Points, in no order, along strands that fork, close into loops and pass close to each other.
Two points are linked if the straight distance between their rows is under 27.5. Some points are linked to none.
pur:  -6  13  -2  -9  -7  19  18 -12   6  11   8 -13  19 -11   0   8   6  10   0 -11 -10  19  -2
fonu:  -9   9  -6   5  -2  10  18  -2   2 -22  -4  -8  -2  -5 -10  12  -3   8   0 -12  -8   4  -7
modaf:  -8   6  -1   9   5  -4   5   7  -1 -25 -12   7  -9   6 -12   8 -11   5   7   1   2 -12  -7
rapu:  -7  18   0   8 -17   2  19 -25  14   1   5  -9  -4  -7   8  -8  -6  13   2  -4 -19   5 -21
Sunol: -14   4   2   5   3  -3   8   4   6 -20 -18   7  -5  -7 -11   8 -10  12   0   2   3 -11  -7
feba:  -2   9  -4   5 -12  -3   7  -2  -6 -10  -6   2  -7  15  -4   4   1 -11  22 -12  -1  13  -3
nalud:   7   9 -26   3  15  13   7  -2   1 -20  13 -17  12   1   4   6   6   3   6  -6 -12   2  -4
Runo: -20   1  14  -6 -13  12   5   6   4   7 -10  20  11 -23 -14   8   0   4 -13  -4   6  15  11
nufa: -13  -7  21   8 -19 -14   3 -12  19  19  -1   9  -5 -14   0 -33  -7   7  -3   8  -5  -7  -7
vibil: -12  -3  12  13 -16 -23   0  -1   9  11  -5  10 -20  16   2 -35 -12  -1  18   0   2  -8 -10
pami: -10   6  10  -4 -14   6  15 -15   6   6  -3   1   5 -14   1   2   2   5   3 -10  -7  13  -7
delo:  -9   6   3   6  -7  -1   0  16  -8  -3 -15  21   4  16 -11   4  -9 -11   9   0  12   1  14
kodub: -14   6   1  10   0   1  14  -5   9 -21 -16   2  -6  -9  -9   2 -12  18  -2  -5  -7 -12 -15
Mamog:   7  13 -12   2   0  -3   6 -24   9   6  11 -15   4  -1  23  -7   3   5  11   8 -19   8 -14
duvoz:   2   0 -12   7  29   1  -6   9   4 -25  -5  -2   4   1  -6   7  -1   8  -1   5   5 -22  -4
bepo:  -2  -1   1  12 -14 -21  -2  -8   3   3   0  -8 -28  15  11 -16  -4  -9  21   0  -8   7 -15
gugo:   8  -8   3   2   5 -15 -19  15  -6  -4  -9  12 -10   6   6  10  -4 -11   0  14   7 -20   2
vab: -12   0 -10  -1  16  20  12  11   2 -12  -6  -2  12  -8 -22   8  -5  18  -9  -8   9  -1   9
Lumo: -15   5   5   2  -8 -10   5   2   4  -1 -20  25   4   4  -8 -10 -10   2   9  -1  13  -3  -1
saka:  15 -22  -4 -16  10  21 -10  13  -2  19  14  -8  -2   7 -17   0   1  -4 -40  -2  23  -8  15
melu:  14  -4  -6   6   9  12  -2  16 -13   6   7   8   0  34 -27  -1  -9 -11 -10   0  23  -3  24
fulu:   3  -1  10 -15   3  -5  -7 -19  10  24   0   1  14 -17  15 -10  10   8  -5   5  -8  -1  -2
nokev: -13   4   4  -5  -9  14  15   1   0  -5  -2  -7   4 -16 -12  16   3  10  -6 -10  -5  12  -3
kud: -16  12   4  -1 -12  17  20  -8   6  -8  -6  -7   7 -15  -8  13   0  14  -6 -14  -9  12  -4
dela:  -3 -14  10 -17   8  12  -9  13   4  13  -2  10  19 -21  -4   6   5   6 -23   0  10  -7  16
gilig:  11 -19   1 -18   4  20 -12  15  -5  17   9  -1   8   1 -10  -1   0  -5 -37   0  21  -5  19
Lesit:  14 -11   2  -4   5 -11 -26  17 -13  -3  -5   7 -11   8  13   8   0 -19  -6  14   9 -16   8
rar:   0  -6   3  -7   0   3 -12  19  -7  13  -8  26  17   7  -7  -2  -8  -9 -11   5  19  -4  27
fisu:  -4  -5   2  -7  -3  10   4  13  -6   1  -2   3   4  -8 -10  14   0  -2 -11  -5   8   3  14
peno: -16  -3   6  -4  -6  15  10  10   3   3  -8  15  12 -18 -17  10  -4   8 -13  -7  11  10  12
Lenu:   5 -11  -2 -17  10  18   1  10  -2  12   3   4  19   0 -13  -5   1   5 -15  -8  18   3  19
ralag:  -8  -6  15   6 -18 -18   2  -3  10   5  -9  10 -17  -6   1 -10  -8   2   1   7  -1  -5  -9
getal:  -9  -5  16   9 -12 -10   3 -16  19  14   9 -12 -12 -19   7 -13  -3  11  -4   9 -18  -6 -15
ziz:  -6  -3  -1  -5  -2  13  10  10  -4  -5   1  -5   3 -13 -14  19   1   6  -7 -10   1  12   6
lilep:   6   2   5 -13  -8   7   7  -6 -10  22   5  -5  14  -1   6  -5  12  -4   8 -11   3  25  11
podak:   0  -5  -6   5  16   4  -9  22  -7 -23   0  -5  -9  -2 -10  22  -1  -3  -6   7   3 -11   5
Kiba:  -3   3 -16   5  26   4   0   4   7 -27  -4  -8   4  -6  -6   7  -5  15   1   0  -2 -17 -11
zige: -19   2  12  -3  -6  -1   9  -8  11  -1  -9   3   0 -27  -3   7  -2  12 -10  -3  -6  -1  -7
nin: -10  -8   7   5   0 -12   1   1  13  -9  -4  -8 -13 -19   2  10  -1  10 -10   9 -10 -16 -14
vali:   4  10 -27  10  22  20  12   0  -4 -23  11 -14  13  14 -18   2   3   7   5 -11  -5   3   3
tuz:   2   0   0   3  -3 -10  -3   1  -3  -8  -3   1 -10   4   4   4   0  -4  10   3  -2  -6  -6
Mavel: -16  11   7   5 -11  -2  18 -13   7  -7 -17  15   6  -4  -8 -14 -13  12   3  -9   6  -4 -10
nafe:   4  11 -28   5  26  18  10  -2   3 -19  12 -16  16   4  -6   3   2   9   5  -8  -5   0  -3
Muted:   5   8 -16   8   6   0   3  -7   0 -23   5 -11  -6   2   2  10   6  -3   9  -2 -14   0 -11
Kad:   3  -4  -2  -6   6  14   4  14  -7   8  -2  12  19   8 -19  -4  -3   0  -8  -5  20   1  22
ronap:  15   2  -1  -8   4  -1 -12 -17  -7  17  12 -17   4  -7  32   2  15  -4   0   6 -14  11  -3
nabe:   5  -1  -4   9  -4 -18   0 -17  12  12   7 -13 -10   4  19 -27  -3   5  10  11 -17  -7 -14
nofi:  -8  14   5  -4 -19   4  18 -16  -1   5  -3  -4   3  -5   1   4   6   1  11 -15  -7  23  -4
zeso:  12   4  -9  10  12   1  -8  14 -16 -15   7  -4  -4  34  -9   0   7 -18  16  -6   7   6   5
regot:   9 -11   2 -19  17   6 -13   8  -4   6   2  -1  14  -7   8  -1   8   1 -15  -1   8 -11  11
zikir: -11   1   3  -1 -12  -6  -8  11   2  12 -19  42  12   5  -4  -6 -11  -9   2   7  16   0  16
vobif:  14   0  -2  -6   2  -8 -16   5 -16  10  -3   2  -1  23  17  -6   7 -18  18  -4  10   9   7
guzum:   5 -11   7  -8   6  -1 -15   9  -6   2   3  -7  -1 -13  11  16  10  -4 -14   5  -1  -9   2
Gusis:  12  -5   0  -5  -2  -2  -5   1 -11  -1   9 -17  -9 -10  15  18  12 -11  -1   2 -10   6  -2
Vatik:  20 -21 -11 -14  12  24  -7   7  -4  11  21 -17  -4  12 -16   2   2  -1 -38  -4  19  -1   6
dukad: -11  -4  12   6 -14 -12   7  -8  14   0  -5   3 -10 -13  -2 -10  -9   8   0   4  -6  -9 -12
zaba:   8  -7  -6  -4  18  15   5  10  -4   4   1   7  15  17 -26  -7  -8   6 -11  -4  25  -1  20
sul:   2  14 -16  13  -4  -8  10 -25   9   0   8 -12  -8  11  21 -18  -3   2  20   4 -18   2 -21
Vadum:  -9 -10  -2  -7   6  22   3  14   4  -5   9 -20   7 -19 -12  22   7  12 -18  -9  -5   6   2
Zukor:  -2   2  -3  11   9  10  -1  21 -11   4  -6  22  12  27 -27   5 -14  -6  -5   1  19  -4  26
Pitis:  -5 -10  22  -8  -6 -10  -7  -8  10  16  -4   9  -1 -27   4  -2   4   4 -10  10  -6  -3  -3
ful:   8  11 -16   4   3   6   5 -14   2  -5  18 -21   3  -4  18   9   9   0   6   1 -21  14 -11
pob:  17  -1 -15   9  17  -1 -15  13 -14 -21   8  -8  -7  15   0   7   7 -15   7   2   1  -5   2
darag: -14   8   0   5   5   3   7   9   2  -8 -24  30  15   6 -18  -6 -15   7   4   1  17  -9  14
vomus:  -5   0  -3   8  15   8  -2  20  -7  -5  -9  19  11  20 -24   2 -14  -1  -3   2  19 -11  22
Mim:  -7  10   5   2 -19  -4  12  -6  -5  -7 -11   6  -6   9  -3   0  -5  -5  17 -12   1  14  -6
puleb:  14  11 -13   1   2   0   0 -16  -1   6  14 -18   4   0  24   0  11  -2  14   4 -17  12 -10
Zuvaz:   0 -15  13  -2   2 -20 -13   1   9  11 -12  18  -6  -4   5 -15  -3   4  -1  17   3 -18  -1
Gatif: -11  15  -6  -6  -1  19  20  -7   7  -1  -2 -10  19 -15  -3   7   2  17  -2 -15  -7  15  -3
rura:   4  -3  -5   8  11  -5  -8  14  -4 -24  -5   1 -10   3  -5  17  -3  -3   0   7   2 -16  -1
datiz:  -2   5   0  10   7 -12  -5   8   2 -20 -13  10  -6  16  -8   2  -9  -3  13   3   4 -14  -4
Gediz:  21   0 -11 -10   9   3 -11  -9 -10  12  13 -20   6  -1  30  -1  17  -7   2   4  -7   6   1
daba:  -6   0   3  -6   4  -2  -2  10   3  -1 -14  19   8  -2  -8   2  -8   1   0   4  13  -7   9
Rusop: -15  -2  14  12 -16 -12  14  -8  15  -3  -2   0 -14 -14  -6 -19 -14  15  -7   3  -6 -11 -15
nud:  18  -1  -5  -3  -2   6   0   7 -17   2  14 -12  -5  19  -4   4   7 -17   8  -9   5  17  14
vut:  16  -1  -7   0  16  -7 -13   8 -10 -14   2  -4  -3  10   4   5   5  -9   7   3   4 -12   1
duri: -19   4   2   6 -14  -7  -3  10   2   4 -20  40   6   8 -11  -1 -16  -9   2   5  15  -1  13
Nok:   4   1  -1   2   0 -13  -4   0  -9  -8  -5   5  -7  12   7   5   6 -11  15   3   2   3  -2
pese:   4  11 -10  14 -10 -12   4 -25   4   7  10 -15 -11  11  22 -19  -1  -1  20   4 -18  14 -19
kabo: -14  10   7  13 -17 -10  18 -17   9  -5  -6   2 -10   7  -2 -19 -14   9   5  -9  -5  -3 -19
ker:  12   2  -5   7  11   7  -8  20 -18  -3   7   4  -4  32 -17   2  -3 -15   1  -3  17   1  17
sofi: -17  10   4   1  -7   5  17  -5   6  -5 -21  19  13  -7 -13  -5  -7  12   1  -7   8   3  -1
mase:   8  15  -8   3  -1   1   1 -26  13  16  19 -21   0  -8  30  -5   0   7   7  15 -24   6 -20
dama:  18   1  -6  -5   0   9   3   0 -19   9  11 -10   3  17  -2  -5  11 -11   8 -11   9  21  13
mume:  -3   3  -1  -1  12  -1   1   6   1  -6 -13  14  14   5  -8  -3  -3   7   3   2  11  -9   8
Vug:  -3  -5  -4  10   1  10 -10  22 -15  11   0  22   7  31 -24   5 -15 -14 -13   3  21  -6  30
zamub:  -7   2  13 -11   1   0   1 -22  19  26  -2   4  18 -25  12 -16   7  15  -6   3  -6   0  -5
fitaz:  -4 -15   1 -14   9  17  -2  17   2  10   1   3  17 -10 -15   4   0   7 -24  -3  15  -3  18
fafi:  -1  15   1  -6 -12  13  19 -10  -3   8   7 -13  13  -5   2   7   9   2   9 -12  -8  23   3
simif: -16   9  10   1 -20   2  20 -15   5   0  -7   5  -1 -13  -4  -1  -5   9   1 -10  -5  11 -12
rofi:   4  -4   1  10 -11 -18   1 -10   3   0   3  -9 -22   1  10  -9  -1  -4  12   5 -14  -1 -17
tefof:  -9  -9  10 -12   2  -3  -8  11   6   7 -11  25  11 -19  -1   3  -3   3 -17   8  11 -10  11
bur:  -8 -18   2 -15   7  24  -2  16   3  10   9  -5  16 -16 -20   8   0  12 -29  -5  13   0  13
vig:  -9  -8  10   0  -4  -6   0   7   7 -14  -5  -2 -15 -19  -1  22  -3   6  -8   9  -8 -10 -10
nere:  15 -10   3  -6  -4   2 -11  13 -19  -2   8  -8 -13   6   5  16   9 -20  -1   0   4   6  13
tagat:   6   7 -18   6  25  16   8   8  -2 -19   8  -9  12  18 -17  -1  -1   5   2 -10   6  -1   7
demis:  -5  -7  -5  -2   9   7  -2  15  -4 -19  -3  -7  -6 -12 -10  21  -2   4  -9   0  -1  -7   3
Bufe:  16  -9   1 -14  13  -1 -21  -1  -4  11   7 -13   5 -12  25   1  15  -4 -13   6  -5  -8   2
lasi:  -7  20 -13   6  -9  10  20 -19   6 -13   6 -16   0  -5   3   9  -4  10   2  -7 -21   8 -18
Gitaf:   0   4  -4   4  18   5   1  11  -7 -11 -13  14   9  18 -18  -1  -6   2   3   1  14 -11  10
vame: -10  -1  11   8 -18 -19   5  -3   5  -1 -10   8 -21   5  -1  -6  -9  -2  10   4  -1  -1 -13
Zoze:  -7  -5   6  -6   0  -6  -9  11   1   4 -14  26  10  -5  -5   0  -7  -2  -6  10  13 -13  12
vafep: -15  -1  17  -8 -18   2   0   3   5  13 -10  26   5 -19  -7   6   1  -4  -8  -1   5  13  11
kagub:  -5 -10  -7  -2   6  19   6  15  -4 -11   5 -15   0 -10 -19  21  -1   8 -13 -10   1  10   8
gata:   4   2   6 -10  -3  -5  -4 -11   0  12   3  -5   3  -7  16   0  11  -2   4   1  -6  10  -2
tasob:  18   1  -9  10  16   8  -7  15 -18 -11  11  -6  -3  30 -15   1   4 -16   3  -3  11   0  11
Doku:  14  -9  -4 -12  14  11  -9  14  -7   5   7  -3  12   3   0   0   7  -2 -16  -1  15  -8  16
Suteb:  21  -5 -23   1  23  10  -9   8 -10 -16  23 -20  -2   6   2   4  11  -9  -9  -4  -2  -3   3
Puv:   2  14 -11  -3  -2  11   9 -10   0  -6  13 -20   7  -8  10  14   8   2   4  -5 -19  13  -9
rimen:  -5  -1  -7   7  12  13   6  15  -6 -20  -4  -1  -1   4 -22  13  -7   5  -3  -3   9   0   9
vid:   3  -7  -1   4   8 -12 -12  14  -1 -16  -8   6 -11   0   1  14  -5  -3  -4  13   4 -20   0
guves:  -6  14  -9  -1  -3  13  13  -9   7  -9   7 -16   6  -9   3  16   3   8   0  -7 -18  11 -11
gon: -10  -6   4   2   1   3   2  10   2 -19  -5  -4 -10 -15  -8  25  -3   7  -9   4  -5  -5  -4
sifez: -15  -3  17 -11  -1   0   0 -15  19  16  -4  10  16 -28   1  -6   6  11 -11   0  -3  -3  -5
Vuv:  20 -16 -17 -12  16  24  -4   5  -4   7  25 -22   0   8 -13   1   6   5 -27  -7  15   1   5
Nofa:   9   5 -12   2  19   8   1   7  -3 -13   2  -5  12  11  -9  -2   4   1   5  -5   8  -3   8
Zotuf:  14   1  -1 -12  -1  10   1  -3 -14  14  11 -12  12   6   9  -3  15  -9   6 -10   5  18  15
Kup:  -4   4   5  11 -11  -8  11 -21  17   8  11 -15 -12 -12  12 -16  -7  14   3   7 -21  -5 -19
Vipe:   5 -12   0  -6  -4  14  -3  20 -10  15   5  12   4   8 -17   6  -7 -10 -21   1  18   4  26
bir:  23   5 -18  -2   9   4  -6  -8 -13   3  16 -20   6  11  22  -5  16 -10   8   0  -7  13   2
suf:  19 -13  -8 -11  14  13 -10  12 -10   1  14 -12   3   8  -3   1   7  -5 -18  -2  12  -5  13
nav:  13  -5 -10  -3   6   5  -7   1  -6  -6  19 -24  -4 -11  14  18  15  -6  -4   0 -13   3  -7
tomu:  -6 -16   0 -15   8  23   2  13   3   4  13 -17  10 -14 -19  14   5  11 -27 -10   6   8   6
rulu:  -6  -6  15  -8 -12   1  -3   6  -4   4  -1   6  -3 -17   1  19   6  -4  -9   2   0   5   5
vares:   8  -6   5  -3   4 -15  -9 -15   8  13   6  -9  -4 -10  21 -10   6   5   0  14 -13  -7 -12
vofu:   7  -7   5  -4   3 -20 -11  -7   2   9  -7   7  -5   5  16 -15   2  -2  10   9   0  -7  -5
Bos:   3   2   4   1 -18 -15   0 -15  -3  12   4  -9 -14   5  17  -8   7  -7  19  -1 -10  17  -9
rir:   6 -14   6 -19   1  16 -14  15  -4  21   4  15  15  -4  -5  -4   0  -7 -31   3  20  -2  28
Mep:   7  -5   3 -14  13   2  -8  -1   5   9  -2  -1  16 -10  13  -3   8   7  -6   4   0 -10   4
Vama:  21   2 -11  -3   8   0 -11   0 -15  -1  11 -14  -1  12  16  -3  15 -16  10  -1   0   9   2
biv:   3 -10   5  10  -4 -24  -6  -2   3  -1  -2  -2 -23   6  10 -10  -2  -5  12  12  -4 -10 -14
foni:  23  -9 -18  -6  18  16 -11   8 -12  -4  22 -23   3   8   1   1  12  -8 -18  -3   4  -6   5
redan: -12  -9  22  -2 -14 -13   0 -16  23  22  -4  15   2 -24   2 -30  -1  10  -7   7  -6  -7  -4
pokof:  -6  -1   8  10 -21 -20   3  -6   3   4  -7   5 -24  11   4 -14  -7  -6  18  -3  -2   1 -13
Vor:  -5  -6  15   1  -3  -7  -1 -14  17  11   9 -13  -7 -25  11   3   4  11  -7   9 -20  -8 -17
zek: -13   9   2   5   0  -1   8   2   3  -8 -23  28  11  12 -15 -11 -13   4   9  -5  14  -6   4
damag:   7  -1  -7   1   9  -4  -4  -7   6  -6   9 -14  -4 -11  16   7   7   4   1   8 -14  -8 -15
gunu: -15   0   1  -5   5  18  14   8   3  -4  -8   5  15 -14 -17   8  -5  16  -8  -9   7   4   9
dos:  -2  -6  11  -3   0 -11  -6 -13  13  10   4  -7   0 -19  13  -2   3   9  -5   7 -13 -10 -10
fod:  -7  -6  17 -10 -15  -1  -3  -5   2  12  -3   6   0 -18   2  11   9  -3  -5   0  -4  10   1
tiboz:   8   9 -12   5  15   0   3  -2  -4 -18  -2  -2   6  12  -2  -3   3  -2  14  -3   2  -4  -1
Lesu:  -7  11   5  14 -18  -5  18 -21  13   9  11 -15  -7  -5   7 -19 -12  14   2   0 -22  -1 -19
tipap:   1  -9   2  -7  -3   9  -2  21 -10   7   0   9   5  -2 -12  10  -4  -5 -17   0  16   3  23
Zit:   4   7   0   6 -14 -14   4 -23   2  15   9 -14 -12   4  18 -11   5  -3  17   2 -18  16 -15
nonu:  -8   0   1  -2  -5  -4 -12  17  -6  13 -14  38  16  12  -6  -2 -10 -15  -2   6  17  -4  23
susov:  -1  -1  17 -11 -16   3   1  -3  -6  17   1   3   4 -17   5   7  11  -6   0  -6  -2  20   6
gev:   5  11 -14   8   7  -4   1  -8   1 -14   1  -8   0   5   5  -2   3   1  13   1  -9  -4 -11
kole:  11  -3  -4   8   6 -16  -8 -18   9   7   9 -14 -10  -1  24 -17   3   4   8  16 -16  -7 -16
doni:  20  -1 -19   3  16   7  -9   9 -12 -20  16 -14  -3  12  -2   6   9 -12   1  -4  -1  -1   3
Fedu:  14  -6  -1  -7  -5   2  -7   8 -17  -3  12 -18 -11  -3   8  17  13 -17  -3  -2  -4  13   7
Nus:  16 -11   8  -9  -1 -10 -24  13 -15   7  -1   2 -10   5  17   9   5 -20  -5   8   5  -4   9
rafof:   7  -1  -5   4   4   5   2  15 -14 -13   4  -5  -7  14 -12  15   2 -10   4  -5   4   7  11
bep:  11  -7  -9   0   9   1  -7   8  -7 -17  15 -18  -6  -8   7  21  11  -3 -10   1  -6  -5  -2
zamu:  13   1  -1  -2  -2  -4 -14  12 -20   4   0   5  -3  25   6   0   7 -21  16  -3  11   6  11
Tagub:   1  -1 -10   3  15   0  -5  -5  10 -14   7 -12   0 -15  10  11   6   9  -3   7 -14 -14 -16
gibi: -13   4   2  -3  -4   9  13   4   2  -3 -16  17  16  -3 -16  -1  -8   4   2  -8  13   6  12
lutub:  11  -1  -5  -5  15  -1  -7   3  -4  -4   2  -3   5   2   8   0   8   1   3   1   6 -11   1
gad:   6   5  -1   1 -12 -14  -5  -9  -7   5   0  -6 -15  12  16  -1  10 -12  20  -3  -5  16  -8
nopib:   2   3   2   0   0  -1  -5  17 -13  -1  -4  15   5  18 -10   6  -6 -11   7   0  14   2  16
rokuz:   1  -3  -5   7   8  12   1  20 -13 -14  -1   2  -3  13 -20  16  -9  -6  -1  -1   9  -1  17
Gaduf:   0   3   3   7  -6 -17   6 -18  14  15   2  -9  -3   7  14 -37  -7   7  13   4 -10  -3 -13
rikek:   8   3  -6   5   0 -16 -10  -4  -8  -3  -1  -3 -12  18  14  -2   6 -13  20  -1  -1   5  -7
Papig: -15   8  -8   8   3  15  17   1  -2 -27 -12  -5  -1   1 -21  14  -7  14   0 -11  -3   2  -1
Tika:   2 -12   5 -13   0   6 -14  19  -6  16  -4  23  15  -1  -4  -3  -6 -10 -25   7  19  -5  30
dez: -13  -6  12  -6   0  -2   0   0   8   0  -8   7   5 -22  -5   8   0  11 -10   2   2  -6  -3
Zim:   7  10   1  -4   1   3  -1 -26  11  22  17 -18   4 -14  27   1   6   6   1  12 -23  10 -12
roput:  -8 -11  19  -3  -7 -14  -7 -10  20  16  -6  14   0 -25   1 -14   1   8 -10  10  -4 -12  -4
fik:   4   6   1   4 -12  -8   3 -22   6  14  12 -17 -11  -7  21   3   9   0   8   6 -23  13 -14
zor:  -6  -7  16   8 -15 -17   2 -15  18  22  -1   2  -5  -7   7 -41  -4   8   4   8  -7  -6  -6
vime:  12   5  -7   4   8 -15  -8  -9  -3  -1  -4  -1  -3  18  17 -16   4  -5  23   1  -1   1  -8
vatas: -15   2   8  13 -13 -23  -3   3   7   4 -14  20 -18  20  -3 -26 -14  -6  17   5   8  -6  -9
vusat: -18   4  10   4 -19  -6   4   0   5   4 -19  31   4  -7  -8  -8 -10   1   2   1  13   7   2
zuvog:  -6   6   0   1  -8  -1  11  -2   0 -13  -3  -4  -5  -7  -1  12   2   1   2  -5  -7   5  -7
dosis:  13   0  -6   3  -2   5  -1  11 -20 -10  13  -8 -12  20  -8  12   5 -15   8  -9   3  15  10
bozu:   6  -5   7  -7  -3  -4  -7  -6  -4   8   9 -11  -4 -13  18  12  11  -6  -1   2 -13   6  -4
sav: -20   1  13   0 -21  -5   0   4   6   6 -15  33   3 -15 -10   2  -8  -3  -6   3   8   9  10
riva:  -9  -7  11 -14   2   6  -7   7   5   8  -6  11  12 -22  -4   8   4   6 -16   1   6  -3   7
zok:   9  -4   1  -3   0   0 -12  18 -18   5   0  11   0  20  -3   2   0 -20   3   2  14   1  19
dun:   2 -11   6   7  -1 -23  -5  -2   7  -2  -4   3 -16   1   6 -13  -6   2   5  13  -5 -19 -11
Mirif:  11   1   5  -5   1  -3 -10 -23   3  22  13 -18  -3 -11  30  -2  10   0   0  12 -18  10  -8
sug:   0  -8  20 -10  -3  -9 -11 -13   7  21  -1   5   3 -16  14  -6   9  -1  -4   6  -8   2  -1
tabe:  17  -3  -3  -6   6  -6 -13  -2 -16   7   3  -9  -2  13  18  -6  12 -14  12  -3   3   6   6
Buso:  -3   4   4  11   3 -17  -7   5   2 -10 -13  16 -11  26  -4 -10 -10  -6  19   3   7 -14  -6
Tapeg: -18  10   2   7 -13  -5  -1  16  -7   2 -19  34   4  18 -14   2 -14 -10   9   1  15   1  14
fenof:  14  -6   2  -5  -3  -6 -18  16 -22   1   1  -4 -16  11  10  12   7 -22   3   2   5   3   9
bupub:   5  14 -16  10   5 -10   3 -21  10  -2   4  -5  -1  13  18 -22  -3   5  22   5 -12  -5 -21
mazi:  -5   0   7   8  -6 -15   6 -16  15  14  -2   0  -2   2   6 -39  -6  11   8   5  -7 -12 -12
Pigot:   2 -15  11   2  -3 -19  -6  -4  12   9  -4   7 -12  -7   8 -18  -2   4  -2  16  -3 -19  -9
Peba:   2   7  -1   6  -7  -6   4 -18   7   1  14 -19 -11 -12  18   4   2   3   4   7 -23   1 -20
fuvot: -15  11   4  14  -9  -7  15  -9   7 -11 -19  16  -5  10 -10 -18 -19   9   8  -9   8  -8 -14
Boko:   6  10  -6   6   2 -13   0 -16   5   1  -6   0   2  18  12 -22   0   0  23  -1  -3  -4 -13
zopef:   5  -5   0  -8  13  -6  -7  -1   5   0  -3   0   8  -8   9   0   6   7  -4   5   0 -13  -3
Tad:  14  -5  -6  -1  16  14   1  12 -10   5   6   7   9  28 -27  -8  -6  -3 -10  -2  24  -1  19
Fam:   8 -10  -2  -9   8   8 -12  13  -6 -10   9 -14  -5 -10   6  19  10  -4 -12   0  -3  -6   1
tasov: -19   2  16  -5 -11   3   7 -15  17  12  -5   8   9 -27  -5  -1   0  13  -9  -3  -6   4  -7
boked:   1  -7  -2   1  -6   8 -11  22 -15  17   4  19   3  19 -16   3  -9 -17 -14   4  20   0  31
Pelep:   0  -6   8  -8  -1  -2  -5   7  -4  -1  -2   1  -3 -12   3  16   5  -3  -6   4   1  -4   2
nati: -10   3   6  11  -6 -21 -10   5   4   2 -14  27 -11  27  -4 -14 -13 -11  20   6  11 -10  -6
Rula:   2   0 -15  -1  19   4   0   3   8 -17   1 -10   8  -9   3   7   3  12  -4   0  -7 -12  -9
Bafop: -13  18  -6  10 -13   5  20 -19   7 -20  -2 -11  -8  -3  -1   6  -8  14   0 -11 -16   3 -20
Sako: -13   8   7   2 -19  -2  15 -10   1  -4 -13  10  -5  -3  -5  -4  -6   1  10  -9  -1  12  -7
vosi:   1  12  -4   5  -5  -3   1   6 -11 -10  -1   0 -10  27  -5   3   2 -14  25 -12   2  15   0
Zagi:  -8  16  -1  10 -16  -3  20 -23   7  -5  -3  -5  -5   1   2 -14 -11  11   9  -8 -10   4 -20
diz:   4   2   9 -13  -8   1   4  -9  -4  15  -1   2   7  -5  10  -3  12  -6   4  -6   0  17   7
feno: -16   9   6  18 -19 -11  15  -9   6 -10 -10   7 -16  13  -8 -24 -20   5   9 -10  -1  -7 -19
sobal:  13   7 -22   5  11   5   0  -1  -4 -20  19 -18  -1  -2   8  10   8  -6   8  -1 -14   5  -8
Fuz: -13  12  -5  11  -6   2  18 -13  10 -23  -8  -5  -8  -6  -2   1 -11  15   0  -7 -12  -4 -18
Mig:   2  11  -4   7   2   0  -2  12 -15  -9  -2   4  -5  35 -10   1   1 -17  22  -8   7  11   7
gara:   4  -1  -6   5   2  -8  -1 -14  13  -2  14 -17  -9 -14  18   4   3   6  -1  12 -24  -6 -21
bafod:  -6   2  11   2 -11  -8   7 -19  13  14  -2   0   2  -9   7 -14   2  11   4   3 -10  -1 -12
ginon:  -4   0   4   2  -6  -8   4   1   1  -9  -9   4 -11  -5  -1  10  -3   0   5   1  -4  -2  -7
gola: -10   3  -8   8  13  18  13   9   0 -20 -12  -4   7   0 -26   8  -8  15  -6 -10   5  -1   4

A piece is two or more points that can be reached from each other along the links. Count, over all rows, the pieces, the separate loops (a circle has one, a figure eight two, a Y none), the forks (points with three links) and the tips (points with one).
pieces -> 6
loops -> 6
forks -> 8
tips -> 8

A tip is a point with one link. Name the tips that can be reached along the links from each point below, in the order of the rows.
Buso -> vibil, Vuv
bur -> gibi
fonu -> duvoz, nin, darag
rofi -> Zuvaz, Rusop

A fork is a point with three links, a tip a point with one. Leave the first point through the second and follow the links. Name the first fork or tip that comes.
ker / melu -> fitaz
nin / vig -> Gusis
zikir / nonu -> Vuv
Fuz / kodub -> vibil
rofi / bepo -> Rusop

Name the points in between on the shortest way along the links from the first point to the second, in order.
pur / vosi -> fafi, nofi, pami, simif, Sako, Mim, feba
nere / vig -> fenof, Nus, Lesit, gugo, vid, rura, podak, demis, gon
Zagi / kole -> rapu, Lesu, Kup, getal, Vor, dos, vares
Papig / lilep -> gola, rimen, rokuz, rafof, dosis, nud, dama, Zotuf
